Each row is a point on a tangle of strands that fork and nearly touch. The rows are in no order.
Two points are linked if the straight distance between their rows is under 85.6. Some points are linked to none.
bukin: [ -7  -6 -17   0  22 -30  20   3  -6  -4  -3  39 -18 -12  23 -13 -26   5
  -9 -28  30   3 -13   5 -12  -7  10   7  45   2 -11  14   7  -7  29  31
   2 -12  19 -16 -12   7  12 -26 -14   2 -24   4 -23 -29   1  -2 -12]
sar: [  7   1 -19   3  21 -19  10 -20  11 -38  -9  34  -1 -31  -2  11  -2   0
   0 -22  17  10 -20  20  -8   5   4 -21  33  -6   4   5  12  -3  32  24
   6  -3  17 -33 -20   5  13  -8  22  10  -1   6 -14 -34  16  -5 -16]
mupit: [  9 -40  -2  -7  -5  20 -11  12  10  10 -35 -18  22  15  -5   9  20   2
  -2  37 -15  -5 -13 -34  16   3   7  -2 -36  21   1  -5 -16   3 -23 -21
  -3  28 -11  16  23  31  18   1  13 -19  53  -1  18   5  19  14  30]
Mutov: [  6  15 -21 -44   3   7  25   9  -4   5  -5  25   7 -19   3 -13  -4 -22
 -11  -3  10  26   4  11 -12  -2  -7 -26   8  -5   9  12  -5 -10  25  20
  11  21  11 -24   6  -3  17  -4   9   9 -26  -9 -19 -22   0  -6  -7]
zukub: [ 28   3  -7 -17 -23  19   4 -19  19 -11 -16  -8  27 -16   1  13  33 -13
  -8 -22 -16  19 -14  -4  -6  27 -12  -4  -1   0  24 -12  -8 -10 -18 -10
  12  -2  14   2  21  13  10   8   6  -2   9  13  25  13  -6 -13  -7]
difu: [  2 -20  -9 -20 -24  -2   9  -2  38  15  -7   6  28 -21  29   5  45  -7
 -33 -27  -1   6 -27  -3 -19  21  -7  42   4   6  35  -7 -22 -31 -11  -2
 -10   6  -3 -12  51  18  26 -14   4   6 -10   3  41  12  27   7  -7]
nebe: [-17  33 -29  -6  12 -32  -2  19 -23  10  11  28 -14  -3  -8  -8 -28  12
   8  -3  27  14   7  19  -7 -25  -2  -4  37 -21 -33 -11  42  31  21  31
   8   8  14   5  -4 -51  -3   1  -2  34 -35  18 -13 -26 -34   3  -4]
puviz: [  6  -9   2  19  21 -45 -13 -17  -8 -34  17   8  -2   2  -3   7 -11  39
   2 -29  14 -13 -24  29  -6  20 -10   3  36 -14 -27 -18  22   2  21  25
 -16 -15  25   5 -38 -30  -2   1   4  20  -4  -1  18  -9 -15 -10 -20]
Fon: [ -8 -31  -5  36  28  -4 -22 -19 -23 -13  -3  14  -5   4   2   7  -5  26
  30  13 -10 -27 -22   3  17  27   0 -29  -2  12 -24 -10   8   3  13  -5
 -10  12 -14  22 -32   2 -10  13  18  -3  66  -5  -6 -12 -11   8  18]
ref: [ 14  18   2  -7  -4   4   2 -20  -6 -25  17 -17  25   2 -25  10   7  -4
   2 -37 -11   0  -5  38  -9  18 -12   7   6  -7  13  -5   8  -4   7  26
 -11 -29   7 -10 -20 -29  -6   6   9  25 -28  -9  14   3 -19 -12 -23]
Luzu: [-28 -10   7  25  -9  11 -20  -5  -5  -6   9  -9 -16  22  -3   7   3   3
   7  21   5 -25  23 -18  20 -31  10   6 -22   7  -7  18 -17   2   9 -22
 -26  -5 -28   1   3  12  -2  -2  -2  -3  -3 -18 -24  -2  32  10   9]
megi: [-19  14   2  -9  13  -3   5  13 -33  30  -6  15 -24   4   4 -37 -38  11
   3  29   5  16  21  -2   4 -14 -17 -10  14 -17 -34   0   7  13   7  18
  12  25   7  25  -6 -14  -1  -1 -31  -4  -7   5 -10   1 -37  -4  11]
kime: [-21  22  -6 -17   9   1   1  13 -23  14  -2  24 -16  -4  -1 -24 -28   4
   7  17   8  24  28  10   4 -27  -9 -15   3 -17 -24   8   8  22  15  30
   2  23   1   9  -4 -22  -1   4 -16  14 -27  -4 -21 -13 -34   4   9]
purof: [-18  17  14  -4 -34  16  -5  10   9  -1  13 -20  -5   9 -17   9   7 -18
  -7   1  -4   7  20  -9   0 -33  29   9 -24  -1  27  21  -9   6   4 -12
 -14  -7 -33 -25  22   5 -15   1   2   1 -36 -14 -28   0  27  18   3]
notuz: [  0   8  -3  11 -13  -3   7   3  28 -28  -3  -7  13  -3  -8  27  27 -17
  -3  -9   7  -9  -7  -7 -11 -13  30   4  -7  16  34   5  -6   4  -3 -21
  -1 -16  -8 -33  21  22   2  -6  20   7 -10   5  -7  -5  53  11  -2]
nime: [  7  12  11 -18  -9  -1   9  29  25  14 -13   0 -22   4  33 -20  -8  -7
 -17  12  10   1  16 -29  -5 -21  29   3  -2   1  -8  17  -6  -1  -9 -13
  26   6  19  -9  22  28 -14 -14 -38 -31 -24  16  -2   2   8  -1   8]
Rud: [ -3 -14  -3  43  29 -21 -12  -7   8 -24  -7  16 -26  -5  11  13 -12  15
  14   3  19 -18  -9  -7  20  -2  22 -24  14  -1 -19  10   2  10   5 -15
   7  -1   4  -9 -18  16  -4  -2   7 -11  28   8 -28 -17  18  -2  -7]
Reme: [  9  -2  -3   7   9 -21  15  -7  10 -26  -5  25 -13 -21  30  -7 -15   6
  -9 -21  22  -4 -12   1  -9  13   5   4  33   2  -4   6   6 -11   2  13
   6 -10  29 -12  -6  11   9 -22 -13 -14 -11  17   3 -11   8 -14 -19]
Lazif: [ -2   6  -2  24  -8   8 -11 -23  18 -27  -1 -27  22   8 -29  33  35 -11
  15 -18 -20 -14  -6  -5  -7   3   4   1 -30  13  27  -9  -3  12 -13 -25
  -2 -13 -22   1  17   0 -10   5  23  15  25   0   1   8  22  12  -3]
tas: [  2 -22   3  37  30 -16 -12   1   6 -13  -5   9 -24  -5   9   9 -13  20
  19  22   6 -17 -10 -19  16  10  12 -20  15   3 -28   1   1  12  -5 -22
  19   6   8   6 -18  10  -1  -2   4 -17  47  10 -10  -3   2  -4   5]
gasu: [ 16  21  14 -35  -6  -7  33  20 -16  13  30  10   1   1  14 -30 -23 -19
 -24 -33   9  -7  -5  15  -6  -5 -18  26   7  -2   5   0  14 -17 -22  40
   5 -26  14  -7 -14 -30  -5  -5 -28  -4 -49  18  28  10 -32  -7 -21]
lumip: [  6  24   7 -24 -12  33   5  14  -5  15  -1 -24   6  -7 -29 -11  -3 -26
   6  14 -26  44  24   2   4 -11   7 -24 -31 -16  21   8   3   2  -1   2
  14  13 -11  11  12   2  -2  21   3   9 -17  -4 -14   8 -22  -4  -6]
fazab: [-32 -32  12  37  -2  -3 -17   4 -12   9  14  -9 -14  35   2   4   2   8
  11  31  10 -46  16 -33   9 -22   4  14 -15  15 -10   4 -15   1  -4 -36
 -25  -6 -32  14   3  16   1  -8  -4 -13  30 -19 -14   0  43  15  25]
Nuv: [-11 -11   6  17  -8   9 -12  10  -2   3   0 -23  10  24 -33  27  19  -9
   3  23  -7 -25  11 -26  10 -38  23  -1 -43  16  13   1 -14  23 -18 -38
 -11   6 -35  -3  26  12  -4  12  12   2  31  -5 -20  10  39  24  14]
Bep: [-32  12  -3  19  18 -28 -11   5 -19  -2  12  21 -22  20 -10   1 -29  15
  14   1  24   2  24  26   8 -29  -2   2  18 -21 -25  10  22  22  42  30
 -15  -6  -4   5 -26 -33 -15   6 -10  22 -41 -22 -26 -20 -15  11  -1]
tam: [  3  24  32  33   6 -15 -10   7  15 -18  32 -27 -17  21  -9  18 -12  11
  22  10  -2 -25  18  24  -9 -19   2  12   8   5  -5  -9  18  20 -17 -24
  21 -40  -4  -7 -32 -16 -26   6  -8  -7   3  -7  -7  22   8  -9  -4]
mubig: [  4  19  12  30  25  -6 -17  27   8   5  16   0 -35  12  -8   9 -30   7
  31  46   6  -9  20  13  12 -37   5 -28   1  -1 -21   1  15  34 -10 -31
  32  -1 -17  -9 -33  -5 -30  17   0 -18  23  -4 -40  16  -4  -4  20]
sur: [ -6  -7  -9 -23 -32  -1  19  17  31  18 -10  -5  23 -11   0  15  55 -10
 -31 -28 -14  11 -23  -6 -22  15  13  42 -10  10  38  -3 -22 -18 -15  -7
  -8  -8 -13 -24  61  13   2  -2   8   8 -23   1  37   6  37  13 -10]
mapig: [  5   8  -9  16   5   2   4 -12  21 -41  -5   1  12 -11 -17  25  12 -15
   2 -10   7  -7  -4   5   4 -10  23 -15  -5  13  22   7   5  12   8 -19
   7 -15  -1 -30  -4  12  -2   1  23   2  -4   9 -16 -11  40   4  -5]
gezof: [  3   5  12  28  13 -30 -11 -11   4 -41  18  -3  -2   5  -2  13  -8  31
  13 -23  13 -25  -7  34   2  12  -1   7  26  -7 -17  -9  20   7  12   9
  -9 -26  19  -8 -43 -25 -11   2   5   3  -6  -6   8  -8   3 -12 -20]
bafek: [-12   9  15   3 -35  25  -6   0 -10  20   6 -40   9  11 -30   3  17 -13
   2   6 -30  17  12  -8  -5   1   1  23 -30  -1  29   4 -10  -2 -11 -10
 -17  -7 -23  20  29   3 -16   0  -1   8  -4 -10  16  21   1  15   7]
Keru: [-20   1   6  10 -14   9 -12   4   0  -8  10  -6 -10  13  -5   4   0  -5
  -2   9   9 -20  24 -10  11 -32  24   5 -14   7   3  18 -11   1  10  -9
 -16  -2 -24 -24   3   9  -3   1  -2   1 -23 -12 -30  -8  30  15   2]
pamub: [-18 -22  -1   6  -6   4 -14 -28 -12  -3  -2   4   6   1  14 -15   1   9
  -7  -5   1  -1   0  -1  11  24 -29   9  -1  -3  -9   0 -17 -21  18   8
 -24  13   1  16   0   7  21  -7   6  10   8 -22  10   7  -6  -4   8]
manol: [  9   0  -8 -18   5  18  -1  13   4  -5 -17  -3  -3   0  -9  -2  -7  -4
  -1  25   2  15  10 -15  19 -17  10 -30 -24  -5  -4  21  -6   7   3   1
  18  22   0  -7   5   7   7   9  11  -3   3   2 -20 -15  -3  -6   9]
zufu: [ 10  21  10  14  11   6 -10 -14 -13 -14  -5 -12   1   3 -24   7  -5   3
  32  15 -19  -2  10  15   6  -2 -11 -32 -13  -9  -7 -12  13  27  -7  -5
  13  -1  -2  10 -25 -16 -20  24   9   3  25   0  -9   9 -18  -7   5]
Kol: [ -1  20  12   8   4  17 -14   4  -7  -7   5 -18 -10   1 -26   4  -9  -6
  23  30  -8   5  21   7   9 -23   7 -25 -22  -3  -1   0  11  24 -10 -11
  15   2  -8   4 -15   2 -20  22   5  -2  11   3 -22  14  -5  -2   6]
fopal: [ 10  22   5  -8 -11  27  -4  11   4   6 -10 -22   4   0 -17   2  -5 -16
  11  23 -15  15  18 -11   8 -18   7 -29 -32   0   5   9  -4  13 -12  -8
  16  16  -2   1   3  15  -8  11   4  -6   3   3 -13   6  -4  -5   4]
fas: [ 16 -24   2   6   9 -11  -6  12  18   6 -27  -2  -6  -7  38  -1   4   6
  -5  30  -4   0 -16 -37  16  17   1 -10  11   0 -16  -4  -7  -5 -19 -38
  19  21  27  22   6  31  10 -12 -12 -49  48  26  25  10   1 -12  24]
Lobab: [ -9  -6  -5  19 -13   9  -9 -13  14 -17  -2 -22  21  14 -43  35  33 -11
   8 -12 -16 -14   3 -20   3 -17  13   4 -33  11  24  -6 -12  12  -7 -33
 -15  -5 -31  -6  28   7  -6   7  26  13  27  -5 -13   3  38  22   5]
bedo: [ -5  13  25  38  12 -11 -25  12   9  -1  37 -12 -28  15 -10  17 -25   1
  25  38  -1 -29  26  17  -5 -33   5 -10  -4   4 -15  -9  11  34 -12 -42
  20 -24 -27  -7 -33 -13 -30   9   0  -9  18 -12 -31  20   9  -8  14]
sodu: [-13 -50  -3  34  23   1 -23 -15 -23   1  -7   5   3  14  12   8  -5  18
  23  24  -7 -32 -23 -22  15  21   5 -16 -13  25 -20  -6  -6  -1   2 -19
 -20  11 -21  25 -19  26   2   2  15 -14  72 -13  -6 -10  11   4  23]
deti: [ -2  -3  -2  -7 -23  20 -18 -40   0 -17   2 -16  35   3 -16  10  26  -1
   3 -28 -25   3  -4  20  -4  29 -31  15  -9  -3  11 -10 -14 -16   6   7
 -23  -1 -13  19  -3  -9   5   0  14  14  11 -15  21  12 -20  -1   1]
mus: [  6 -27  -6   9  15  24 -16  26  -3   7  -6  -7  -6  28  -8  15 -17   6
   2  43  15 -12  11 -33  35 -43  26 -23 -27  14 -19  22  -5   8  -7 -17
  -1  22 -22 -17  -5  22   2  16   8 -11  23  -3 -38 -16  18  12   9]
zofi: [-15  -9  -1   7 -22  -4  11   8  21 -10 -13  -7   7   2   8  16  36   1
 -24 -12   7 -13  -4 -20 -10 -12  17  29  -8  12  28   3 -25  -7  -2 -16
 -18  -5 -14 -25  47  18   8 -17   6  12 -11  -6   6 -11  54  18   4]
rim: [  2   8  -4  21  33   4 -14  31   3  13   2   7 -34   5  -4  -2 -35  12
  21  49  12  -4  22   1  20 -49  15 -30   1  -1 -33   4   7  22  -3 -21
  26  18 -13 -13 -26  -3 -29  20  -5 -14  17   3 -44   1  -9  -6  17]
sebav: [ 10  16  -1 -31  12 -22  31  12 -23   3  25  27  -1   6  10 -27 -25  -8
 -19 -39  23  -5  -4  24 -15  -5 -16  27  28   1  -5  -1  16  -8   1  51
   1 -21  17 -14 -21 -36  -2 -16 -21   9 -50   9  16 -12 -23  -4 -20]
nufo: [ 18  14  16 -18 -28  30   4 -14 -14  28   8 -31  22  10 -13  -5  15 -18
  -6 -22 -32  13 -10  10  -8  38 -24  27 -14 -11  21 -23   1 -16 -32   2
  -9 -26   7  37   8 -12  -9  17 -16  -3  -2  16  44  33 -35  -6  -7]
Papo: [ -3  23  21 -15 -15   4   3  32  18  18   9 -11 -25  12  25 -28 -14  -5
  -7  21   2   2  36 -14 -12 -39  27  12 -11   1  -4  13   5  12 -16 -17
  19 -10  -3  -7  14  15 -29  -1 -43 -28 -37   4 -15  12  -6   4   5]
Kizin: [ 16  24  20  -4 -23  28   0  -9 -12  15  12 -37  10   6 -26  -8   5 -15
   8  -7 -33  21   9  14  -7  20 -15   4 -18 -13  21 -21   3  -2 -22  -1
   1 -20   2  33   4  -7 -14  14 -13   0  -7   3  28  24 -33  -6  -7]
zuri: [-10 -57   0  27  23 -10 -19 -16 -17   5 -19   5  -2   7  27  -7 -10  18
  15  24   1 -17 -33 -23  18  34  -2  -7   2  23 -25  -9  -6  -6  -3 -23
  -9  18 -12  38 -16  35  12   0  14 -29  79  -4   3  -7   9   3  20]
Zem: [  3 -29 -28 -11  18   3  -7 -19   3  -7  -9  42  15 -22  10   3  20   4
  -5 -17   4  21 -20  10  13  25 -16 -23  20  -8  -5   1  -8 -24  22  19
  -8  25  -3  -8  -2   6  33  -1  27  25  15 -12 -16 -30  -7 -11 -15]
fek: [ 15   2 -20 -33  13 -21  31   2 -18  -1  20  38   9 -12   5 -11 -10  -2
 -15 -36  22  -2 -15  32 -24   8 -28  11  41  -4   0  -2  16 -17  14  44
  -7 -10  18 -16 -22 -33  19 -20   1  17 -46  -1  12 -17 -13  -4 -23]
vikip: [ -7 -20 -14  27  34 -30  -5   0  -2  -5 -14  28 -27 -14  13   3 -15  25
   7   1  18   5 -15 -14  22   4  18 -19  23  -6 -23  13  -2   5  29   9
   8   8  11   2 -13  11  14  -1  -3   2  12   6 -35 -26  -5   1  -9]
Zibu: [-20  32  -7  13  22 -31  -8  13 -17   0  12  19 -23   6 -11  -2 -26  21
  11   3  20   8  12  30  -3 -26  -1  -1  32 -18 -31  -8  36  35  20  26
   6  -6  10   5 -24 -41 -16   5  -9  23 -32   0 -17 -15 -27   6  -3]
Fomi: [ -7  -6   7   2 -27  -7  13  12  23   9  -7 -18   7   0  -3  17  41   0
 -22 -18  -8  -3  -6 -17 -18   2  17  39 -18  16  37   0 -22  -4 -16 -14
 -13  -9  -6 -17  55  14  -1  -6   1  14 -16   3  19  11  41  18   3]
leko: [ 33  22 -21 -53   0   4  50   6 -13  11   9  26  17 -30   9 -13   5 -25
 -16 -31   2  17 -13  23 -38  14 -29 -17  25  -6  29  -2   9 -17  -1  23
  23   6  20 -22  -6 -20  14  -1   6   9 -27  12  13  -4 -18 -15 -21]
muv: [  8   8  19  -1  -7  10  -4  21   8  22 -12 -22 -15   8  11 -12  -4   0
   9  48 -16  -5  21 -27  -7 -13   8  -1 -24   5  -5  -2 -12  10 -28 -34
  18  11   2  15   8  21  -9  -2 -16 -31  16   7   5  25   2  -1  25]
ropet: [ 17 -27  -4   4  10  -4 -10  -6   5  -1 -26  -2   1 -11  27  -3   0   9
  -2  18  -3  12 -22 -27  18  30  -9 -15  17   2 -15 -12  -7  -7 -13 -21
  10  28  19  28  -6  28  14  -7   2 -34  58  25  22   8  -9  -9  16]
kamav: [  3  11  -8  17  18 -14   5 -15  13 -39  -2  16  -1 -16  -8  14  -1  -2
   9 -15  17  -8  -8  17   2   0  14 -24   6   3   8  11  11   7  18   6
   9 -11  12 -28 -23   7   3   0  21   5  -1  10 -18 -23  29   1  -9]
sof: [-19 -27 -21 -14   8 -18   3 -23 -12   7  12  33   8 -11  17 -12   2   6
 -13 -30  18   5  -4  17  -4  21 -29  10  27 -14   1   8  -6 -30  40  37
 -24   8   6  -9  -9 -15  32 -16  11  24 -26 -29 -11 -22  -4 -11 -23]
livup: [ -8 -12 -17  12  30 -17   4  20  -4   5 -18  27 -34  -3   9 -11 -28  14
   0  15  19   7  -3 -21  22 -16  28 -19  24  -2 -34  19  -1   6  24   8
  20  13   5  -6 -10  16   0   2 -10  -7   8   4 -41 -28  -5  -3   1]
zok: [ 11   1   5   1  -5  -7  17  -1  15 -12   7  -5   3  -8  26  -9   5  -2
 -16 -27  10 -23 -13  -1  -6  12   0  33  11  10  11  -4  -2 -15 -25  13
  -5 -33  20 -11  -2  -4   2 -12 -13  -7 -25  15  37  10   4  -6 -18]
Riz: [ -2  -4  11 -21 -26  15  -1 -23  -4  22   3 -22  18   0   7 -13   9  -9
 -11  -9 -16   2  -1   4  -5  27 -24  35 -13  -1  12 -16 -12 -19 -18   3
 -15  -6   3  22  16  -3   2   4  -6  -8   0   5  49  45 -16   3   9]
bopaf: [ -2 -10   1  -7 -11   7   0 -25 -11   3   0  -6  14  -3  16 -18  -6   3
  -8 -12   2  -1  -2   6   3  27 -30  21   5  -2  -5 -16 -11 -18  -4  14
 -19   6  14  21  -3  -6  11  -4  -8  -5   5  -2  30  24 -16  -7   4]
Gize: [  2  15  18  27   6 -19  -8  -4   9 -35  24 -19  -5  10  -8  13  -5  15
  16 -10  10 -29   9  23  -6  -5  -1   7   9   3 -12  -7  12  15  -3  -6
   3 -32   8 -10 -31 -19 -21   1  -3   3 -17  -3   1   7   6 -11 -18]
Sisa: [ 20 -22  -9 -29 -21   2  15  -4  34  16 -11   7  24 -25  38   2  33 -11
 -41 -32  -1   7 -27  -4 -20  25  -8  26   9   4  30  -5  -8 -29 -25   0
  -1   6  11  -7  35  14  25 -15  -3 -16  -8  19  49  12  18  -5  -8]
tosup: [  2   5 -12 -21   4  21   5   8  -1  -1 -15  16   0  -6   1  -7  -5  -7
 -11  11   7  16   7  -5  11 -12   5 -25 -12  -1  -2  20 -12  -6  18  14
  11  22   3 -16   6  12  16   1   4   3 -14  -4 -26 -16  10  -9   0]
Pumaz: [  9 -14   1 -15 -23  15  -5   8  12  28 -33 -36  22  13 -13  14  30  -9
  -7  22 -27   5  -9 -29  -1   7  10   4 -44   7  11 -11 -17   4 -27 -26
  -1  23  -9  19  42  25  10   0   6 -12  36   2  23  17  13  16  28]
Rotem: [  8   0 -27  -6  17 -21   8 -18 -11 -18  -3  36   2 -25   0   5  -3  10
  -4 -31  13   9 -17  25 -13  13 -12 -19  38 -14  -7  -9  19   0  26  28
  -1   3  20 -14 -16 -14  20  -8  14  24  -8   7  -5 -27 -11  -3 -21]
Bomuv: [-22 -19 -25 -10  16  -1  -1 -12 -14  -1  -1  41   1 -10   7  -1   0   5
  -5 -11  12  16   0   7  12   6 -14 -19   9 -11  -9  14 -10 -21  39  28
 -17  13  -2  -9  -3  -4  27  -6  16  27 -15 -26 -28 -32   2  -4 -14]
gisu: [  0  19  32   3 -20  10   1  14   5  22   3 -34  -5   5   1 -10  -1  -5
   6  30 -19  -3  27 -15 -10 -11   5  14 -21   3   8  -7  -1   5 -29 -26
   8 -11  -7  18  12   7 -16  -1 -25 -20  -5   1  14  30   0   2  10]
Tok: [ -3  -4   2  31  22 -18 -27 -25 -18 -19   6   8  -6  13 -15  11  -7  34
  39  13 -11 -21 -16  25   3  22  -7 -27   3  -2 -26 -22  22  18  18   6
 -10   8  -5  22 -41 -24 -20  19  23   5  42  -9   2  -8 -19   5  10]
Fega: [-22 -24  10  26  -6   3 -10   0 -10   0   5 -20   6  23 -18  15  19  -7
  14  29 -10 -42  10 -23   2 -16   8   8 -31  18   7  -9 -14  21 -13 -42
 -19   0 -35  14  14  10  -8  -2   4  -8  38 -15   0   9  30  18  25]
zubok: [  4   2   1  17 -18  15 -15 -29  10 -20   0 -23  22   6 -22  19  23  -2
  17 -17 -25 -13  -6   4  -4  20  -9   7 -17   8  18 -12  -9   3  -4 -11
 -11 -12 -13  12   4  -3  -7   2  10  10  18  -4  12  15   0   4   2]
zeni: [  1  19   3 -28 -24  32   3  -7 -11  22   6 -13  12  -3 -18  -8   9 -20
  -6  -2 -25  35  22  10  -1   7 -13   1 -24 -17  18   9 -11 -11   3  10
  -7  11  -9   8  17 -15   4   4   1  12 -19 -22   5  14 -23  -2   0]
rafu: [  5   1   9 -14  -2  -9  14  11  10  23 -15   5 -27  -1  39 -39 -21   7
 -16   9  15   3   7 -30   5  -7   8   0   7  -5 -23   7 -10  -5   0  -6
  21  13  23   9   9  14   1 -19 -41 -32  -4  11  -2   9  -9 -13   9]
dat: [ 29 -10  -7 -27 -17   9   7 -14  26   7 -15   0  25 -19  27   7  28 -18
 -25 -27 -14  10 -19  -5 -16  28 -13  11   2  -3  26 -15  -5 -22 -27  -3
   7   4  25   8  23  12  19   3   1 -10   6  30  45  22  -4 -10  -7]
bule: [ 24  18  -8  -4  13 -18  22  12   9 -20 -14  19 -16 -22  16  -3 -15  -8
  -6  -7  18   8  -3  -1  -4  -8  15 -17  34  -1  -2  11  12  10   4   3
  24  -2  32 -20  -7   4  -4  -7 -12 -14 -11  28  -2 -15   3 -11  -8]
ruv: [-10  28   3 -19 -31  11  20  17  12   7  20  -6  12  -3 -13   7  19 -26
 -10 -23   0   8  -7   4 -24  -9  22  32  -5  14  41  17  -6 -20   3   3
 -14 -27 -19 -43  28   8 -11  -7   9  10 -51 -12   3  -2  35  13 -11]
Lopu: [ 13  -1 -16   1  16 -31  -2 -22  -8 -31   5  24  13 -12  -7   7  -3  21
  -3 -40  13   1 -21  34 -13  22 -19 -13  36 -18 -10 -19  25   1  23  34
 -12  -8  17   1 -24 -41  10   4  17  30  -7   3  10 -20 -18  -7 -15]
vuta: [  4  14  -7  23  16  -6 -15 -15 -14 -22  -2   6  -8  -4 -19   8  -7  28
  29   5 -10  -3 -15  23   6  15 -11 -33  10 -16 -26 -21  19  23   9  15
   6   7   6  14 -28 -24 -12  25  18  17  27   3  -1  -4 -29   2   5]
Dar: [ -4  24   4  -5 -20   5  18   3  12 -11  14  -7  10  -5  -7   5  14 -20
  -6 -29   0  -7  -4  11 -17   3  14  35  -8  15  35   9  -5 -18   2  10
 -11 -37  -9 -33  14  -2  -9 -10   8  10 -42  -3  18   2  19   2 -16]
Bes: [-14 -25 -11   9  27 -32   4 -13 -11   6 -13  29 -18 -16  24 -14 -22  17
 -10 -23  22  11 -17  -9   9  11   0   0  33 -13 -25   6  -6 -10  29  21
  -6   5  15   7  -6   6  28 -17 -11   9   0  -1 -25 -24  -7  -4 -15]
minib: [-10   2   8 -10   2   4   7   3 -16  29  -7   8 -16  -1  17 -31 -32   8
  -4  25   8  10  17 -12  10  -4  -9  -4   2  -9 -31  -3  -4  -4   3   6
   6  25  13  25  -3   5   1  -6 -32 -16   1  -1  -4   9 -24  -6  18]
Vetu: [ 13  25 -13 -54  -8   8  40  19 -10  21  18  26   6 -19   6 -27   0 -28
 -14 -21   3  27   2  19 -32  -4 -19  -6   9   0  21  10   5 -18   9  24
  17  11  15 -26   5 -11   4  -9  -5   8 -41  -3  -2  -9 -12  -5 -14]
Poniv: [  6  19  27 -29 -18   3  25  22  -6  25  29  -9  -1   1   8 -31 -15 -26
 -26 -26  -4   1   4   8  -1   1 -10  39 -13   0  16   6  10 -16 -25  32
  -1 -33   9   4  -1 -32 -15  -1 -29  -8 -54   9  31  25 -36   0 -17]
Zek: [  3  26  27  -6 -17  11  11   4  -8  13  18 -27  -4   4  -4 -14 -12 -15
  -8  -6 -16   9  17  11  -6   6  -8  24 -11  -8  18  -3  12  -3 -25  10
   1 -30   9  17   1 -17 -18   8 -27  -8 -30   8  20  22 -30  -5 -16]
gela: [-14 -20  -8  -7 -20  18 -18 -40   3  -5   5  -3  29   0  -2   0  29  -1
   0 -16  -9   3  -3  14   4  28 -33  22  -5  -2  12  -1 -25 -30  14   8
 -31   9 -17   6   7  -5  19  -7  17  13   2 -31  18   5  -2   0   1]
temos: [ 11 -11  14   3  -2  -2  -2  17  10  24 -23 -19  -9  10  29  -7   2   3
  -2  46  -6 -13   6 -34   2   8   9   0  -2   5  -9 -11  -7   2 -24 -43
  18  11  18  22   9  28  -1  -6 -14 -46  37  13  22  24  11  -4  34]
nos: [ -2 -21 -20 -23   8 -17  24 -11 -10   6  26  36  14  -8  22 -17  -1  -2
 -18 -44  23   3 -16  20 -14  18 -38  23  32  -3  13   2  -3 -34  22  31
 -15   1  14 -16  -6 -19  28 -26   5  15 -32 -19   8 -15  -7  -9 -30]
bido: [ -9  23  15   1 -32  23   1   7   3   9  13 -35   6   6 -27   7  14 -19
   0  -4 -20  14  15  -5  -7  -7  16  18 -29   3  33  13  -8   8  -8 -14
  -9 -13 -23  -1  29   4 -21   3  -3   7 -25  -8   0   9  11  13  -8]
pata: [ -8  22  31   8  -8   3  -7  22   9  20  21 -18 -29  17  15 -17 -19   2
   7  35  -7 -12  39  -2 -13 -33  11  22  -7  -1  -7   3   7   9 -19 -28
  14 -19 -15   3  -6   3 -23  -7 -39 -27 -16  -5  -7  27  -3  -2  10]
fef: [  9   7  -1 -29 -23  28   0  -8   8  10 -15 -16  19  -8  -8   6  21 -15
  -7  -8 -19  23   3  -4  -7  17  -8  -5 -17  -5  17  -2 -14 -11  -8  -7
   5  13   4   7  23  10   6   7   5   3  -5   2  13  15  -8  -7   2]
Tefo: [  9  24  -8 -14  11  -7   3 -18 -15 -24  11   6  17  -5 -24  11   1   2
   4 -27   4  11   1  45 -12  15 -21  -6  21 -13  -5 -14  26   4  18  33
  -9 -13  15  -4 -28 -46  -2  14  16  32 -28  -4   8 -13 -23  -5 -16]
Mebov: [  8 -49   1   5  17  28 -14  20  -6  13 -18  -6   1  29  -6  11  -7  12
  -4  46   4  -7  -2 -42  34 -17  21 -19 -28  19 -23  18  -7  -2  -7  -8
   0  26 -16 -11   3  25   6  10  13 -11  40  -3 -26 -19  12   1  14]
tarof: [ -2  -4  -7  27  29 -10  -7  28  -6  18 -11  19 -45   3   6  -7 -36  20
  13  39  15  -3   7 -16  24 -27  19 -24  21  -3 -49  10   2  18   8  -9
  26  11  -3  -2 -20   4 -17   7 -18 -11  21   5 -43 -11 -15  -2  11]
ruriz: [-11  33 -23 -21  13 -10   3   7 -24  10  -9  25  -8 -14 -16  -5 -21   2
  12   6   8  29  13  16  -4 -16 -12 -25  20 -21 -21  -3  29  26  13  33
  10  23   5  12   5 -38   6  17   5  40 -21  11 -13 -21 -37   3   7]
som: [  7 -41  -7  -8  11  28 -11  12  -6  15 -30  -7  12  17  -1   2  -6   7
  -4  44  -3   0  -8 -32  34   1   8 -14 -23  14 -20   9  -8  -8  -8  -5
  -4  38  -2  10   6  32  18   5  15 -12  45  -4  -7  -9   5   0  21]
Debe: [  2 -44  -3  13  22  -5 -18 -13  -8  -1 -27  10   4 -10  32  -8  -3  18
   6  14  -3   5 -34 -20  19  43  -5 -13  19  12 -17 -13  -4  -9  -3 -18
   1  30   4  38 -15  32  18  -3   4 -29  74  10  15   1 -10  -6  13]
mubib: [  9   8   4  -5  -9   4   5 -12  12 -29  17 -14  22   0 -13  14  15  -8
  -7 -41  -3 -16 -14  30 -12  15  -1  24   1  11  30   0  -2 -15  -6  17
 -12 -42   2 -18  -8 -14   0  -1  20  20 -31  -1  24  -1   3  -4 -25]
Vos: [ -2   6   5  -4 -34  23  -3   5   8  32 -18 -40  16  12 -32  14  37 -15
  -4   5 -37  22  -2 -16 -13   9   7  15 -39   0  27 -12 -14   3 -20 -27
  -6   1 -21  23  50  17  -8   4   1  12  15   3  22  23  10  19  12]

A fork is a point with three links. Follow the links from the first point to the second and name the forks in between, in order.
Bes, ruv | vikip > Lopu
sur, mubib | Lopu
manol, difu | fopal
bukin, puviz | vikip
Tefo, bukin | Lopu > vikip

A fork is a point with three links, a tip a point with one. Leave the first point through the second and follow the links. Name the first fork or tip that comes.
fef, zukub | Lopu
gela, pamub | Zem
bafek, Vos | mus
kamav, mapig | fopal
fas, temos | Bep
fopal, manol | leko
